Each row is a point on a landscape with many valleys, with its height.
From any point a ball rolls to the lowest of the 3 points nearest to it. It stops when none of these is lower. Distance is the straight distance between rows; heights are no part of it.
q255: [118 159 165 179 106  74 138 158 108]  height 628
q881: [100 167 146 156 124 105 176 159  85]  height 583
q68: [123 176 126 171 170 118 138 114 125]  height 232
q970: [126  90 112  63 109 162 121 110 150]  height 302
q809: [113 161 159 167 108  84 151 157 100]  height 581
q348: [101 107 138  47  69 124 146 123 144]  height 539
q137: [141  88 115  87 122 163 100 105 155]  height 251
q766: [136 153 161 182 113  81 118 145 127]  height 630
q64: [ 98 175 138 155 132 110 174 149  81]  height 595
q636: [146 145  98 142 188 151 120  94 147]  height 212
q185: [100 103 128  45  75 135 146 120 144]  height 515
q993: [135 163 123 165 178 130 124 109 137]  height 162
q633: [145 126  79 103 180 169 119  94 152]  height 186
q574: [132 100  94  75 142 170 127 102 148]  height 393
q8: [133  86 119  71 109 158 110 114 151]  height 145
q133: [119 176 130 172 162 109 140 125 123]  height 277
q647: [115 137 157 147  75  80 161 180  78]  height 710
q533: [117  84 135  62  77 144 119 122 147]  height 541
q87: [107  99 121  47  81 144 145 118 143]  height 503
q822: [ 94 178 139 156 141 113 180 149  86]  height 611
q939: [153 132 155 181 123  94  89 129 150]  height 333
q995: [109 164 152 172 122  93 152 147 104]  height 565
q914: [119 171 145 173 144  99 147 136 110]  height 530
q781: [142 107  99 100 154 165 107 101 156]  height 110
q351: [146  88 120 101 122 152  92 111 157]  height 146
q325: [116 101 105 109 116 163 173 178  48]  height 759
q803: [148 110 116 119 148 154  92 106 159]  height 163
q921: [144 134 125 156 164 133 101 108 152]  height 218
q906: [ 95 136 127 126 109 130 185 174  55]  height 714
q111: [ 98 152 146 150 106  97 173 169  77]  height 589
q640: [155  87 141 133 115 130  72 118 161]  height 147
q81: [146  96 116 105 134 157  92 110 157]  height 194
q126: [123 150 168 169  84  66 142 167  98]  height 680
q592: [ 98 148 140 142 105 110 179 170  69]  height 593
q785: [110 120 139 125  82 116 171 181  60]  height 746
q911: [129 103  87  73 148 170 129  97 148]  height 412
q424: [111  98 109  48 103 153 142 113 144]  height 467
q160: [105 141 145 136  94 104 173 175  72]  height 598
q593: [136 153 143 179 154 108 111 120 141]  height 358
q300: [145 141 115 152 171 140 109 106 150]  height 184
q250: [143 145 109 150 180 143 116 102 147]  height 178
q134: [136 157 133 178 157 113 120 120 141]  height 379
q502: [123  99  89  58 126 164 135 107 145]  height 527
q899: [113 137 156 142  74  84 168 178  71]  height 672
q714: [143  98 103  92 141 160 104 105 156]  height 189
q391: [150 120 110 132 161 151  97 106 155]  height 104
q226: [148 117 102 115 161 162 103  98 157]  height 84
q153: [149 123 123 145 149 140  91 108 162]  height 164
q195: [120 165 148 178 142  93 133 134 121]  height 474
q39: [127 161 155 185 131  88 125 138 123]  height 524
q400: [148 131  90 120 186 163 119  94 149]  height 136
q139: [146 135 144 174 140 109  97 120 149]  height 248
q147: [145 113  84  94 169 172 123  94 146]  height 221
q523: [137 149 168 185  99  68 118 151 122]  height 694
q967: [106 101 121  46  90 146 145 119 143]  height 494
q332: [ 90 156 130 133 124 125 188 164  64]  height 648
q608: [128 168 140 177 155 107 130 124 126]  height 359
q830: [153  93 134 119 118 141  77 115 164]  height 131
q903: [148 128 161 181 117  91  91 135 146]  height 392
q712: [150 120 144 164 133 114  86 118 155]  height 394
q825: [155 111 128 140 140 138  84 110 160]  height 185
q287: [141 108  89  85 159 174 120 100 149]  height 275
q35: [145 126  93 120 175 162 109  94 154]  height 103
q370: [139 145 153 177 136  96 104 130 142]  height 85
q757: [105 141 149 143  90  93 169 175  75]  height 608
q923: [137  79 130  82 106 155  98 113 154]  height 214
q433: [110 137 152 140  78  97 171 177  70]  height 639
q794: [149 121  97 120 171 161 108  99 153]  height 95
q75: [115 156 159 171 103  83 150 156  99]  height 592
q885: [146  81 131 102 106 145  80 118 163]  height 107
q412: [137 163 115 164 187 132 125 105 140]  height 140
q398: [113  90 122  49  94 146 129 120 143]  height 502
q113: [109 124 127 118 100 129 182 180  54]  height 734
q485: [113  98 107  47 107 155 146 115 145]  height 484
q405: [155 100 131 134 132 137  77 115 161]  height 160

For each start below, name the point where the ball stops.
q134 -> q412
q137 -> q885
q712 -> q885
q255 -> q412
q287 -> q226
q921 -> q226
q714 -> q226
q636 -> q226
q81 -> q885

Call two points neighbours if one is among the 3 nearest of the other. Go from one point of each pair to the other, from neighbour to neighbour, staying as low as possible. Name the highest point that can't be avoided.
q226, q885 -> q825
q8, q226 -> q923
q412, q226 -> q636
